Each row is a point on a landscape with many valleys, with its height.
A ball rolls from a point to the lowest of its 2 nearest points, and stops where none of them is lower. Distance is the straight distance between rows; heights are no part of it.
K678: [ -8  20  -3  -1 -10  10  12   1  25   4   6  21  11  -4   8  22   5 -17
  25  22]  (h 470)
K659: [-10   9 -11   0  -1   2   3   0  -4 -15  28   7   6   6   6 -11  18  -2
  14   8]  (h 287)
K589: [ 35   4  -3 -18  13   1   8  36 -14 -14  -1 -22   9  -4 -23 -10  -3  -8
 -12 -15]  (h 453)
K527: [  6 -17  18  23 -26  15   3 -18   0   6  -9   9  12  10  28  10   3   9
 -20  21]  (h 218)
K20: [ 28   9 -17 -22   8   2  13  35 -12  -8  15 -15   6  -9 -15   2   5  -7
  19 -23]  (h 428)
K114: [ 35 -18  19  -7  -5 -16  -8   2   0 -12 -19 -35   9   3  -8 -33   7  -3
 -19 -11]  (h 327)
K18: [ -4  -6  16  21  -4  -7  49 -25  -8   4  -5   9  31   2  -6  -1  -3   8
 -18  10]  (h 319)
K260: [ -6  -7   3  -1   9 -29  -8  11   3  24  17 -16  11   2  -6 -16 -13   0
  22 -24]  (h 310)
K358: [-21  -8   0 -10   2   4  -1 -25   0   5  -9 -17 -11   9  24  -2   4  28
  -2  -6]  (h 239)
K425: [ -7   9  18  17 -12  -1 -19  13  23   5 -29 -35 -23   0  16  11 -15  13
  10   6]  (h 558)
K862: [  4  -7  14  12   0 -17 -33  -6  31   3  -9   4   2  -8  -2 -13  14 -35
  13   3]  (h 680)
K179: [-31   8   2   9  -6   5   3  -4 -11   1  15  13  -9   8  17   7 -21  38
 -25  17]  (h 352)
K22: [  9   0  12  22   3  13 -31   8   7  -8 -22   3 -18  -4 -15  -4  12 -24
  -4  21]  (h 420)
K345: [-40  19  21 -15   9  -7  29  -7 -17   2 -26 -13   8   7  -2  -2 -10  23
 -21   9]  (h 145)
K27: [-31  35  -7 -11 -24  11   6   1   4   1  -4   7 -10   1  19  30 -12  19
  22  19]  (h 499)
K758: [-41  25  -4 -27   1  -2  -2   3  -2  20   2  27  -2   5   4  20 -12  17
   6   5]  (h 387)
K388: [-10  23  18 -19  -1 -27   7  23  17  -3  -3 -42  21   3   1 -20  -6  -8
  12  -1]  (h 335)
K303: [  3  21 -18 -21  10 -11  -5  27  12  -4  15 -25 -14  -9 -11  -5   9  -7
  27 -20]  (h 180)
K605: [-30  13  14 -32   0 -18   5   9   5  13 -22 -21  14  -5  17   9 -14   2
  13  -3]  (h 536)
K601: [ -8 -10  13 -22  13   1 -11 -13  34  26 -22   4 -14  -6  10   7  -5  -1
 -35  -1]  (h 269)
K257: [ 18 -29  -8  19  -8  -9 -32   4  -9  19 -11  -5  -9   2   6   5 -17   2
  22 -24]  (h 550)
K374: [ -8  27 -12 -26  -1  11   6  20  14  22  22  29  -9  -3 -13  29  -9  10
   5   2]  (h 418)
K508: [ -1  -3 -14 -10  14   3 -16  -7   4   1  24  34   3   5  -7 -10  21 -17
  -3   0]  (h 282)
K10: [-24  15   6   1   5   6  -6   6  11  10  20  37   9  10  -2  -9   6  -5
 -19  27]  (h 609)
K325: [ 35 -17  20  -9  -1  -1   0  16   6   0 -24 -24  -2   4  -1  -9  -8   3
 -34  -5]  (h 272)
K234: [-13  22  -5 -17  13 -19 -14   9  36   5  -6  -9 -24 -22   2   2 -13 -14
  27 -11]  (h 501)
K887: [ -7  -6   1  -7  20  -7  -5 -10  -8   7  21  11  16   9 -17 -30  26 -10
 -16  -2]  (h 347)
K809: [-26  19   7   6 -10  -4  29  -6 -13 -29  11 -25  17  11  15  -7   2  22
   5  16]  (h 450)
K742: [ 37 -27 -15   2  -3  -5 -25  -3   3  -7 -26  -9 -15 -21  -1   6 -14 -31
  10 -29]  (h 443)
K952: [-39  25   4  15  -5   1 -18  -8  17  -8   5   4  -7  13   9 -15  27  -6
  15  27]  (h 351)
K693: [-30 -12  11  17  -8  -3  10 -33  -2  10  18  20  21   7  21   3 -11  17
 -12  20]  (h 591)
K868: [  5  -7  -4  -7   9  -7 -17 -22  27 -12 -17 -26 -30 -12   7  -5  19  -8
  15 -13]  (h 402)
K279: [-17   6 -10  -5  22 -13  50 -28 -11 -20  -8 -14  -3  -3 -20 -15   9  17
 -25 -15]  (h 349)
K913: [ 11 -17  12  -6  14   2  -3   5  -9  16  -3   4   2   5 -15 -17   6   2
 -40  -5]  (h 404)
K741: [ 21   4 -33   4  -6  22 -13   2 -18 -34  -2   4 -12  -9 -10   7   8 -33
  25   3]  (h 547)
K923: [ 30 -13  10  -4 -13  -3  -4 -15  -7 -14 -14 -19  18   2  -6 -21  24 -12
 -16  -2]  (h 366)
K226: [ 27   2   3  -8   5  -3 -16  39   7   1  -4  -4  -5 -13 -13  -6 -14 -23
 -12 -12]  (h 460)
K146: [ -7   8 -16 -18   2   9  19   5 -16  -1  15  -8 -21   0   4  12 -10  40
   1 -12]  (h 260)
K351: [ -4  -3  17 -22  11  12   9 -11  14  20 -10   9   0   0   0   1   3   5
 -49   9]  (h 302)
K872: [  2  -5   5  -7   0   1  -4  -3  13   8   5  -1  10   0   4  -5  17 -10
 -10   4]  (h 413)
K812: [  4 -11  11  18  -6  -5  24  -1 -12  12  -4 -20  26  10   7   6 -13  22
  21  -1]  (h 258)
K603: [ 10 -15  -4   0  14  -2 -24 -32  26  -4 -10   4 -20  -9  -2  -3  25 -22
   8  -6]  (h 411)
K141: [-18   6 -12  -7   7   0  11 -10  -8 -30  32  -5  -4  -3  10 -12  10  16
 -10   2]  (h 256)
K613: [ -3  18 -24 -23  15   5  -1  12   1 -13  19  -8 -22  -1  -2  -6  21   9
  13 -11]  (h 201)
K444: [  1   0 -31   2   5   6 -32  17 -22   7  24  38  -5  11 -22  -1  -2 -11
  21  -9]  (h 143)
K211: [  2   6 -23   3  16   7 -24  -3   3 -19  13  17 -27   0 -14  -3  23 -15
  29   1]  (h 270)
K460: [ -6 -16   8   2  -5   3 -14 -13  20  17 -23 -16 -18   1  25  12   0  16
  -4  -4]  (h 203)
K357: [ -7  -7  -2  29   5   4 -40 -15   4   3  -2  38 -14  11  -3  -9  14 -15
   2  21]  (h 642)
K529: [  1   4   9  -2  -2  10   1 -10  -6 -30  10 -10  -5   5   0 -27  24  11
 -42  15]  (h 35)
K36: [  8  -3  10  -6   1 -31 -25 -12  33  -2  -5 -16 -16 -16   8 -35  -1 -24
   0 -26]  (h 695)
K843: [-35  34 -20  -6 -12   6   2 -11  14 -25  14  20 -16  -8  14  31 -12  10
  24  24]  (h 508)
K541: [  9 -31 -15   6   9  11 -10 -20 -23  -8  13   4 -20   6   9  -8   5  22
 -12 -20]  (h 654)
K517: [-24   6  -1 -23  20 -16  49 -20  -9   8 -16 -13  12  -8  -7  10 -10  10
   4 -20]  (h 379)
K871: [  2   0  16 -18  12 -22  41 -24  14  12 -17 -15  29  -9 -14   0   0  -7
 -11 -10]  (h 520)
K195: [  3  -2 -10   5  15  -5 -36   7  11  -3  -1   5 -19   1 -16 -11  18 -25
  11  -4]  (h 236)
K148: [ 16 -12  15  -1   5 -17  -9   8   7   1  -7 -30   4   2   4 -17  -2  -3
  -4 -18]  (h 365)
K750: [ 12  -7   9  22  -1   5  32  -6 -27 -19  -1  -5  16   4  -8  -9   0  19
 -27   5]  (h 212)
K673: [  4   5  -7 -28   9  -8  -2  20  24  19   3  -9 -23 -19   2  21 -24   4
  13 -27]  (h 208)
K599: [ 13   7  -8  16 -28  20  -6  16  -7   4   2  11 -21   3  -3  31 -11  17
  18   6]  (h 368)
K705: [ 19  -8  -8  11  -6  16 -24 -15   0 -29 -16 -15 -23  -1  -2 -12  31 -14
   2   2]  (h 161)
K930: [-45   7  -9 -21  20  -2 -10  -2 -11  18  11   9 -19  13   2  -8  -3  27
  -6  -7]  (h 410)
K979: [  8 -24  -2  -2   6  -8  -5 -26 -29  -3   7  10  20   5 -16 -33  23 -14
 -18  -7]  (h 421)
K960: [-20  15   1 -32  -6  -1   6  -1  14  -2 -24 -24  -3  -8  23  17   1   1
  10   1]  (h 542)
K686: [-30  20  30 -18   5 -29  15   8  10   9 -15 -30  33   4  -3 -15  -6  -7
   4   6]  (h 320)
K890: [ 16 -21   9  18  -1 -17 -39  11  15  22 -16  15  -8  -8   1 -12 -23 -27
  -5 -16]  (h 504)
K570: [-24  16  -1   6  -8  -1  -6 -15  12 -22  23  13  14   7  12 -15  28 -16
   4  25]  (h 323)
K121: [-42  17  21   0 -16   5  15  -8  -5   1 -10  -2  13  12  23   6 -11  20
 -19  29]  (h 213)
K852: [ 28 -16 -13   9   1  14 -29  13  -5   1 -26   1 -24 -12  -9  19 -21 -21
  14 -10]  (h 424)
K396: [ 15 -21   2  -6  14 -10 -27  -9  22   9  -4  -2 -14  -6  -1 -11  13 -13
 -11 -20]  (h 430)
K820: [  7  -7  12  -1  -9  -5   9  13   7  22 -12 -26  -2   0  14  18 -28  28
   2 -11]  (h 204)
K445: [-22  -3  12 -12   5  -8 -24  -8  31  26 -28  -2 -23  -5  17  12 -19   5
  -6  -4]  (h 238)
K510: [ -1   9   2   5 -15  19  12   3   5  -5  -2  -4  -1   3  18  12   4  12
  -5  18]  (h 331)
K438: [ 19  -6   6  14  -5  -2 -29  28  -2  -5 -15 -29 -19   7  -7 -16   1  -1
  -8  -6]  (h 597)
K895: [  4   0  14   7  -2  10  26  -3 -15 -15 -11 -26  -3  10   2 -12  -1  38
 -30   9]  (h 158)
K407: [-17  15  -1  11   3   6 -25  13   7  -7   9   3 -20  13   1 -16  25   4
   0  18]  (h 378)
K217: [-16  -8  15 -18  27  -5  11 -15   1  16  -4  -1   2   4 -16 -18   9   9
 -39  -2]  (h 341)
K178: [ -9  -4  10  21 -13   7 -22 -22   9 -11   1   6  -6  10   9 -22  27  -2
 -14  22]  (h 399)
K25: [  4  23 -21 -16  13  13   4   2  20   9   9  38 -26  -9 -15  36  -4   2
  11   7]  (h 427)
K129: [ 18  -2  -2  -5  -3  12 -13  -3  -2 -24  -5 -15 -16   5  -2 -22  33  -3
 -23   3]  (h 111)
K291: [  4  18  -9  -5   6  10   9  32 -26 -17  27  17   9   2 -23 -13   4  -1
 -22   8]  (h 540)
K963: [ 11 -11   0  -3  17  -4 -27   7  28  25  -6  25 -20 -12  -8  14 -10 -16
  -2  -7]  (h 452)
K55: [ 22  -3 -21  11  -4  20 -17  13 -12  -1  -8  20 -29  -6 -15  28 -13  -2
  17  -4]  (h 401)
K815: [-29 -11   7  39   0 -21  25 -35 -18 -14  17   0  25   5   0 -14   1  15
  -7   5]  (h 513)
K169: [ 15 -21  -5   3   7  -7   4 -12 -39  -1  -9  -2  29   8 -33 -29   1 -25
 -19 -13]  (h 489)
K751: [-13  14 -10  16  12  11 -15 -13  11 -17   2   7 -33  -2  -4   4  15   0
  29  19]  (h 288)
K190: [  4  23  -8  18 -17   7 -20  31  -7  -1  13  17  -3   5 -22   5   6 -12
  26  17]  (h 535)
K828: [ -8   1 -24 -14  17   6  -2   0 -15 -18  28   0 -30   7   0 -15  13  22
 -12 -13]  (h 228)
K641: [-26  27   5 -10 -15   5  -5   7  16   4 -27 -12 -19  -8   9  35 -14   9
  30  14]  (h 491)
K98: [  3 -15  23   2   5  -6  23 -23   2  21 -10   6  26   3  -4  -5   3   3
 -29   4]  (h 369)
K64: [  5  19   0  -6  -1   0  -1  34   9   5  10  -3   6   2 -10   1   8  -8
  10   4]  (h 502)
K160: [-16  22  11 -27  26 -16  27  30  -1  14  -8 -22   5  -1 -22  -3 -21  14
 -10 -10]  (h 607)
K591: [-11  20   3 -25   4 -14  -6  13  32   3 -23 -20 -29 -30  16  10 -30  -8
   9 -19]  (h 497)
K792: [ -5  -7  11   5  19 -24  35  -7   1  25  -9  -6  27   1 -19  -5  -9  -2
   5 -14]  (h 537)
K159: [ -5 -12  -6   8  -1 -11  -4   5 -11  27  13 -11   5   6   2   3  -9  21
  37 -23]  (h 255)
K888: [ -8  -9   7 -18  13   3  25  -6  -4  22 -10 -10   0  -2   8  16 -12  24
 -15 -10]  (h 303)
K355: [  9  23  -4   1 -21  15  18  10  20  -4  -2   3   4 -12  13  40  -2  -6
  32  14]  (h 479)
K743: [-21  -5   2 -16  20  -3  -9  -9   5  18   6   2 -12   9   3 -16   9  12
 -14  -7]  (h 381)
K254: [ -4  -3  21  -2  -2   3  14 -21  -5  -8 -11 -22   3  11  -2 -25  16  24
 -36  12]  (h 110)
K763: [-31  12   0 -34   9 -18   0   7   7  28   1  -3   7  -2   6  14 -18   7
  23 -17]  (h 526)
K844: [  0  -8   8   8  25 -14  13  13 -13  28   8  12  25   6 -26 -10  -6  -4
  -7 -15]  (h 567)
K931: [-47  13  11 -14  -1  -2  18  -1 -29   6 -17 -10  -4  10  12   6 -18  39
  -6   2]  (h 106)
K46: [ -3 -11  -7  12  -8  -1  16  -6 -22  14  10 -11   3   9  13  11 -12  39
  27 -13]  (h 202)
K264: [ 39 -18  -8   3 -10   4 -12   9   3 -11 -23 -28 -15 -12   8  14  -2  -7
  11 -20]  (h 457)
K290: [-32  10  -6 -11  -2   4   1 -12  11  11  11  24   5   4  21  13  -2  11
   9  13]  (h 367)
K151: [ 14   3 -11  -4  17   4 -15   3  21  21   0  44 -22  -8 -19  31 -11 -10
  16   1]  (h 437)
K428: [  7  -9   7  -3   2 -12   7  -6  -4  10   8  -5  31   3  -6 -13  13 -16
  10  -7]  (h 449)
K429: [ 12 -12  12  33 -13 -13  40 -22 -19 -20 -13   0  29   7 -16 -14   2   5
 -25  12]  (h 268)
K71: [ 16 -22  11  14 -13   8  10 -18 -19   0  -2   7  21   6  10  -4   0   2
 -12   8]  (h 107)
K285: [-29  16 -18   1   3  -8 -22  -1  10  18  18  16 -16  13  -1   6   3  10
  43  -1]  (h 529)
K150: [-21  23  14   8  -1  -3  36   6  -8  -1  11   1  31   8  -5  -2  -5   9
  -7  20]  (h 408)
K440: [-16   3   0 -16  21 -23  41 -24  -3   2 -28 -24   6   2 -22 -12   6   9
 -16 -18]  (h 364)
K985: [ 30  -5  -4  21 -15  24  -1  -4   1  -7 -17  12 -18 -13   2  41 -12  -1
  30  14]  (h 324)
K607: [-12   0 -10  15  19  -7  21  10 -33   9  33  23   5   4 -29  -6 -11  17
  -2 -13]  (h 353)
K935: [ 14   9 -18 -22   8   7  32  13 -11 -12  20  -4   8  -8  -4   9   5   6
  12 -12]  (h 409)
K534: [ -8 -11  -4  34   2 -17  31 -23 -31 -13   9   5  24   6 -17 -18   7   1
  -2  -7]  (h 477)
K959: [ 33 -12 -31 -13   1  20  -8  -5 -14 -27  -8  -4 -21 -12  -2  10  15 -23
  11 -14]  (h 534)
K120: [-13  17  -7  -4   8 -20 -23  17  27  17  13  -1 -12  -6  -9   3  -7  -9
  39 -12]  (h 506)
K604: [  8 -33   9   7  10 -10 -37  -8  17  30 -10  12 -14   0   8  -7  -7  -6
 -16 -18]  (h 466)
K657: [ 15   5  11   7 -15  19  20  13 -11 -13   8  15  18   0   4   1   0  -2
 -29  24]  (h 493)
K834: [  1  25 -11  -2 -11  12  -5  30  -3  -3  23  14 -14   2 -15  11   1   8
  12   7]  (h 519)
K858: [ -1  -6  -9   9   8  -1  34  -9 -24 -15   7 -20   0   5   1  -6   1  32
   3 -12]  (h 306)
K550: [-37   5  19  -5 -14  -6   4 -21  -5   6 -22 -16  14  13  28   0   2  16
  -2  14]  (h 257)
K403: [ -3 -18  -4  20 -17   0 -17 -22 -21 -36  22  13  12   5   7 -21  13 -11
 -24  12]  (h 229)
K336: [ 14   4 -20  15  -7  36 -18   2 -20 -15 -11  38 -21  -1 -17  19 -16 -23
  -8  21]  (h 575)
K870: [-28  18  -8 -20   9 -10 -19  17  14  25  15   8 -11   4  -8   6  -8   9
  20  -7]  (h 516)
K330: [ -5 -13  -6  19   9  -3  11  -4 -34   1  23  21  19   6 -13 -14  -1   2
  -2  -9]  (h 415)
K80: [-28  18  10   3   1   4  20   8 -11  15  16  10   8   6  -3   2 -14  26
 -14  18]  (h 382)
K598: [ 21 -17  17   1   5   2  23   1  -7   6 -21 -21   1   8  -8  -2  -7  24
 -28  -4]  (h 211)
K974: [ -2   6 -15   5  -2   0  -4  17 -23   6  39  35  11   6 -16   3  -6   3
  18  -3]  (h 241)
K671: [ 22  -6  20  -1  -9 -19 -29 -10  35  -3 -15  -5  -6 -18  -1 -22   7 -36
 -16  -7]  (h 689)
K502: [ 10   2  12  28 -17   6 -18  24   2   5 -16 -25 -15  10   4   4  -1  13
   8   8]  (h 573)
K866: [ -7  14 -17  10  -3  14  -8  -2   4 -25  17  17 -26   2   6   7   6   8
   2  14]  (h 304)
K531: [-21  14  -4  11 -13  13  -1   5   2 -21  17   8 -22   1  13   7  -3  24
 -25  24]  (h 325)
K799: [ 14 -10   5  32 -29  21  -5  -9  -3 -11 -17   7  -1   1  19  18   4  -5
   2  23]  (h 280)
K96: [ 26  -4   9  20 -11  24  -4  -7  15  -8 -28   9  -7  -9   6  29   5 -16
  11  21]  (h 307)
K118: [ 13   2 -15 -14  -2  -8  -2  20  10  13  10  -3  -5 -12  -7  23 -13   4
  32 -23]  (h 230)
K700: [ 18  -1  -6   6 -10  23   1   3   1  -6   1  20 -12  -2   8  19  -1   1
 -14  13]  (h 361)
K757: [-35   7  -6   3  -4  -4   7 -10 -26   4   8 -12  -5  10  16   3 -14  44
  14  -2]  (h 153)
K939: [  7   0  11  22 -11  16 -15 -22  19 -22 -15   8 -13  -2   3  -6  31 -18
  -6  29]  (h 422)
K977: [-22 -10  -7  19 -15  -2   9 -25   0 -12  27  18  11   0  33  18 -17  19
   4  13]  (h 610)
K876: [  4  -4 -17  11  16 -11  51 -15 -29 -26   3  -6   2  -2 -20 -14   6  16
  -9 -19]  (h 330)
K8: [ -5  12  -3 -35   4 -19   6  10  20  -3 -13 -36 -11 -13  18   4 -19   0
  13 -27]  (h 492)
K651: [ 32 -12  -5  -6   3 -20  -6  24   0   7   4 -10   7 -16   0  -3 -27 -16
  14 -36]  (h 309)
K948: [  0   0 -13 -23  19  -5  46 -12  -8   2   9  -9  18 -10  -4  12  -2   7
  10 -21]  (h 392)
K252: [  4 -19 -16   1  11  12 -19 -19   0  -8   0  -5 -38   7   8  -9  19  17
 -11 -10]  (h 666)
K137: [ 21 -16 -10  -4   5   2  13   0 -21  -4   8  -6  16   4  -7  -6   7  -6
   5 -16]  (h 488)
K540: [-22  19  -7   7  11   0  26  18 -28  -7  31   5  -5   3 -24  -8 -12  30
  -9  -2]  (h 311)
K394: [ 15   7   1   7  -5  12  -8  -1  18 -15  -7  19   7  -7  -4  10  23 -38
  11  22]  (h 445)
K896: [  6  11  21  -4  -7 -33  -2  12  28  -1   1 -28  26  -7   9 -23  -1 -26
  15  -7]  (h 355)
K600: [ 16 -11   4 -15  -6 -12  13   1  16  -1 -13 -41  -1  -9  22   5 -12  10
  14 -22]  (h 484)
K769: [-28  -3  10  16   6 -13  10 -24 -13  -2  26   9  24   8  -4 -25   9   8
 -16  12]  (h 545)
K839: [  7 -17  17  18  -8   0 -18   9  10  30  -8   3   7  11   7   3  -5   4
  -6   2]  (h 480)
K33: [  3  -4  -7 -18   9  12  42 -12  -6   3   8   9   3 -10   9  25 -17  24
 -17  -5]  (h 329)
K635: [ -2 -14 -15   8  -8  16 -19  -8 -34 -23  18  21  12  10 -10 -23   1 -21
 -30  10]  (h 328)
K785: [ 33 -19   5  -6  -3 -18  -4  13 -13   7 -10 -12  31 -10  -8 -14 -27 -31
   0 -28]  (h 354)
K867: [-10  18  13 -13 -14   4   0  10  18   0 -37 -34 -16  -2  22  17  -8  15
  -4   9]  (h 549)
K162: [ 16 -20   1  20  -3 -22 -34  16   1  14  -5  -2  -6  -4   6 -17 -22 -16
  16 -30]  (h 528)
K365: [ 11  11 -29  12  -7  23 -15   6 -15 -32  12  33 -11  -9 -13  13  -5 -23
   7  16]  (h 560)
K838: [-11  14  10  24 -10  -7  42   3 -17 -34  18 -10  32   5   3  -3  -9  14
  -5  23]  (h 432)
K515: [  9 -14   5  17 -12   5  -4   5 -31   2  -2   5  26  14  -8 -16  -3 -11
 -11   6]  (h 251)
K654: [-25  26  19 -23  -3   7  22   7  -2   9 -17  -5  11   3  14  15  -9  14
 -20  19]  (h 176)
K627: [ 11   1 -15   8 -15  15   2  -2   8   7  -5   4 -23  -7   4  42 -11  17
  40  -5]  (h 340)
K704: [  4   7  -1  -5  -2   4  -1  -5  26   9   9  38  20  -3   2  12  15 -37
  11  19]  (h 458)
K629: [ 23 -30   9   5   0 -18   6  -6 -22  11 -15  -7  42  -2 -21 -16 -10 -29
  -2 -18]  (h 414)
K696: [ 23 -21  19   2  10 -13  -5  18  -6  18 -11  -2  12   1 -19 -16 -13 -12
 -28 -14]  (h 468)
K614: [-26   7  33  -8 -11 -17   1  -6  12  11 -22 -34  27  11  17 -11  -3   1
   7  10]  (h 294)
K189: [ 10 -11  -4   8 -10   3 -12   6  14  18 -17 -18 -26  -6  15  24 -19  20
  16 -13]  (h 164)
K338: [ -2 -24   2   1   7   9  15 -22 -12   9  -7 -13 -13   8  14   2  -5  37
 -15 -13]  (h 271)
K309: [ 39 -20   5  -9 -10  -4  13   1  11  -4 -12 -25  11 -11  15  14  -7 -10
  12 -22]  (h 473)
K144: [ 20  11 -16 -20  17  -7 -13  29  18  -6  13  -2 -19 -20 -18   0   1 -25
  14 -24]  (h 159)
K735: [ 27 -16   5   5 -16   1 -16  10 -19  -6 -19 -19  21   8  -7 -14   1 -25
 -10  -1]  (h 363)
K431: [  3   0   9  -6  27 -17  23  23  -8  17   2 -13   8   1 -30  -8 -14   9
  -7 -21]  (h 594)
K317: [ 20  -3  -2  -3   0  12  -3   1  18  -3 -12  -2 -13 -10   6  12  13 -11
  -6   1]  (h 388)
K161: [-14  19   6  -2 -21   6  29  -8   6  -3   3  -7  29  -1  26  18  -1   7
  23  17]  (h 326)
K361: [  4  -5   9  12 -23   2  24 -13   1  -1  -5 -21  29   8  28  12   1  10
  24   9]  (h 301)
K464: [ 18 -29 -14  12  -5  10 -23   4 -28  20  -7   9   0   7  -1   4 -12   0
  -1 -16]  (h 588)
K997: [ -2  -9  -1  16   0   3  -3  -5 -29 -45  25   0   2   7  -7 -26  10   7
 -39  10]  (h 128)
K835: [-27  25  -9 -18   4  10  -2  12   6  10  15  18 -18   5  -4   8  -2  16
  -9  13]  (h 405)
K416: [-36  18   6 -12 -15  -5   9 -14  11   6  -1   8  24   3  28  10   5  -8
  19  18]  (h 346)
K989: [ -6   6   4  24 -13   7 -22  -8   0 -27   8  17  10   8   3 -23  29 -28
  -2  30]  (h 360)
K131: [ 24   6  12  -8  -3  -9   1  32   7   2   1 -13  20  -2  -8  -6  -2 -24
   5 -10]  (h 482)
K487: [  3 -11 -10  17  -3  16 -24  -6  -6 -17   5  31 -15   8  -3 -10  13 -15
 -19  18]  (h 621)
K181: [-27  14   7   9  10  12 -16 -29  20 -11 -23  -3 -33  -3   7  15   4   6
  31  27]  (h 299)
K996: [ 23   1 -12   4 -19   7   8  11  -8  -7   3  11  27  -1   6  15   5 -25
  33   4]  (h 403)
K808: [ 24  -7 -19 -11  18   2 -29  14   2  -9  -1   5 -20 -10 -17  -7  10 -33
   3 -20]  (h 195)
K688: [  8  -4 -14   2   2  20 -28  16 -33  -7   2  12  -5  15 -18 -23   4 -16
 -28   4]  (h 417)
K916: [ -5   8  -1 -13  -3   4  12  13 -10  21  -4 -18 -15   5   2  19 -23  46
   4 -10]  (h 237)
K186: [  9  12   8   2   5  10  31  21 -20  -4  12  11  15   2 -18  -3  -5   5
 -31  13]  (h 517)
K312: [ -4  16   0  13  11  19 -23   7   9 -17  -5  10 -35   0 -11  -7  19  -4
 -10  27]  (h 400)
K674: [ 24  -1  10  11   8   2 -29  19  19  -2 -20  -5 -23 -16 -15  -4  -4 -28
  -8  -1]  (h 439)
K84: [-23 -12   7   4   4   8  -6 -23   5  23   5  24   1  13  19   0  -3  15
 -25  13]  (h 563)
K15: [  0   3   1 -23  -6  -8  15 -40   3 -23   1 -29   8  -2   8 -22  33   5
  -6  -2]  (h 476)
K999: [ 20 -10  -8 -13   6  -7  -7  13  16   8  -8 -22 -31 -16   9  11 -23  14
   3 -33]  (h 190)
K340: [ -9   0  -4  10   4   5  19   2 -29 -13  21  -3 -11   4   0  -1 -12  43
 -12  -2]  (h 283)
K905: [ -4  31   3 -14 -20  11  17  15  26  -1 -19 -22  -4 -12  12  34  -8   1
  22  17]  (h 485)
K571: [ 21  -2  16   3 -19  12  14   8  -7  -5  -3  14  43   1   1   0   9 -25
 -20  21]  (h 463)
K790: [  4   8  11  25 -15   1 -29  27   6  11  -5   8   9   1 -10   6  -2 -27
  27  15]  (h 522)
K563: [-21  -6   3  10   4  -4  -9 -12  -3   0  31  38  15  10   1 -21  10  -7
 -23  18]  (h 584)
K806: [ -4  11  -2   9  -6  10   1 -24  28 -26  -1  17  -3  -8  10   5  27 -23
   7  31]  (h 434)
K220: [ 13 -13  -4 -16  -5  -6  19 -42   0 -17  10  -6  23  -9   3 -13  31  -9
   1  -4]  (h 490)
K165: [  7  -3   2   2   0 -13 -21   6  20  -2 -11 -34 -25  -5  13 -11  -4   0
  14 -17]  (h 390)
K620: [  2 -19   2  11  -2  -6 -39 -16  10  10  -5  21   4  10  -4 -15  22 -31
   1   3]  (h 665)
K646: [  9 -20  28   1   4 -15  -2  -3  14  27  -9  -3  20   4   1  -8  -8  -6
 -22  -4]  (h 419)
K314: [  7  -9 -26  -4  15  -3 -24   1   2   9  14  39   0   3 -13   6   9 -27
  24  -7]  (h 225)
K836: [  7 -26  -8  17  -1  14 -15  -2 -27   8   6  16 -19  15   3   0  -7  21
 -13  -5]  (h 630)
K52: [ 18   5 -18  -7 -15  14  20   4  -5 -13  22  21  14 -11  11  24  -3  -7
  21  -1]  (h 370)
K630: [-21  12   5  -8  -2  -6  14 -19  -5 -20   9 -27  10   8  11 -21  24  11
   4   7]  (h 464)
K804: [ 19 -11 -21   0  -4  12   0  -6 -10 -15   8   1  -6   0   9   7  12  -5
  16 -11]  (h 518)
K942: [ 27   0   2 -11 -12  12  27  14  -4  -6   5   6  36  -6   3  12  10 -24
   5   5]  (h 433)
K384: [ -7 -10  13   8   3   6   3   1  -2  34   1  12   6  11   4   3  -9  19
 -17   3]  (h 527)
K894: [  1   8  13  11  -5  -6 -23  24  26  31   1  20   6  -1  -7  11  -7 -20
  13   9]  (h 503)
K998: [  5  -5 -22   8  -5  26 -24  -4 -16 -18   4  46  -6   2 -11   3  -8 -33
 -31  21]  (h 596)
K288: [  8  15 -15  -6   5   8  -3  35 -30 -14  19   0  14   3 -25 -20  14 -19
   8   0]  (h 564)
K661: [-14  11   1  11 -11  13  -1 -16  18  -4 -13   0 -12  -4  20  18   4   5
  17  22]  (h 312)
K224: [ 14  -6 -19 -14  -4  17  32  -7  -7 -15  20  12   0 -14  20  25  -9  14
   1  -8]  (h 348)
K305: [  3  -6   4 -12  10 -15  41 -35  -2  -1   6  -2  33 -11 -11  -9  18  -9
   0  -7]  (h 507)
K879: [  0  -3  14 -11   5 -27  -4  10  19  18  -2 -23   6  -9  11 -12 -23  -3
   3 -20]  (h 345)
K971: [  3 -12   2  13   7  -8 -39   8  16  30  -2  38   0   6 -12   3  -6 -26
  10   0]  (h 478)
K145: [ 29 -18 -12 -11   5  -5   0  18 -14  15   7  -9  -3  -8  -4  19 -20   8
  23 -38]  (h 267)

For each start below, name the point where the ball stops.
K971: K46
K541: K114
K844: K144
K959: K144
K693: K529
K960: K71
K285: K71

Call two points neighbours if one is among the 2 nearest of the other. Go from one point of each pair to the other, from neighbour to neighbour, staying as low as possible. Name the highest point that can't be avoided.
K144 and K46: K939
K529 and K71: K923
K114 and K460: K930
K46 and K114: K148
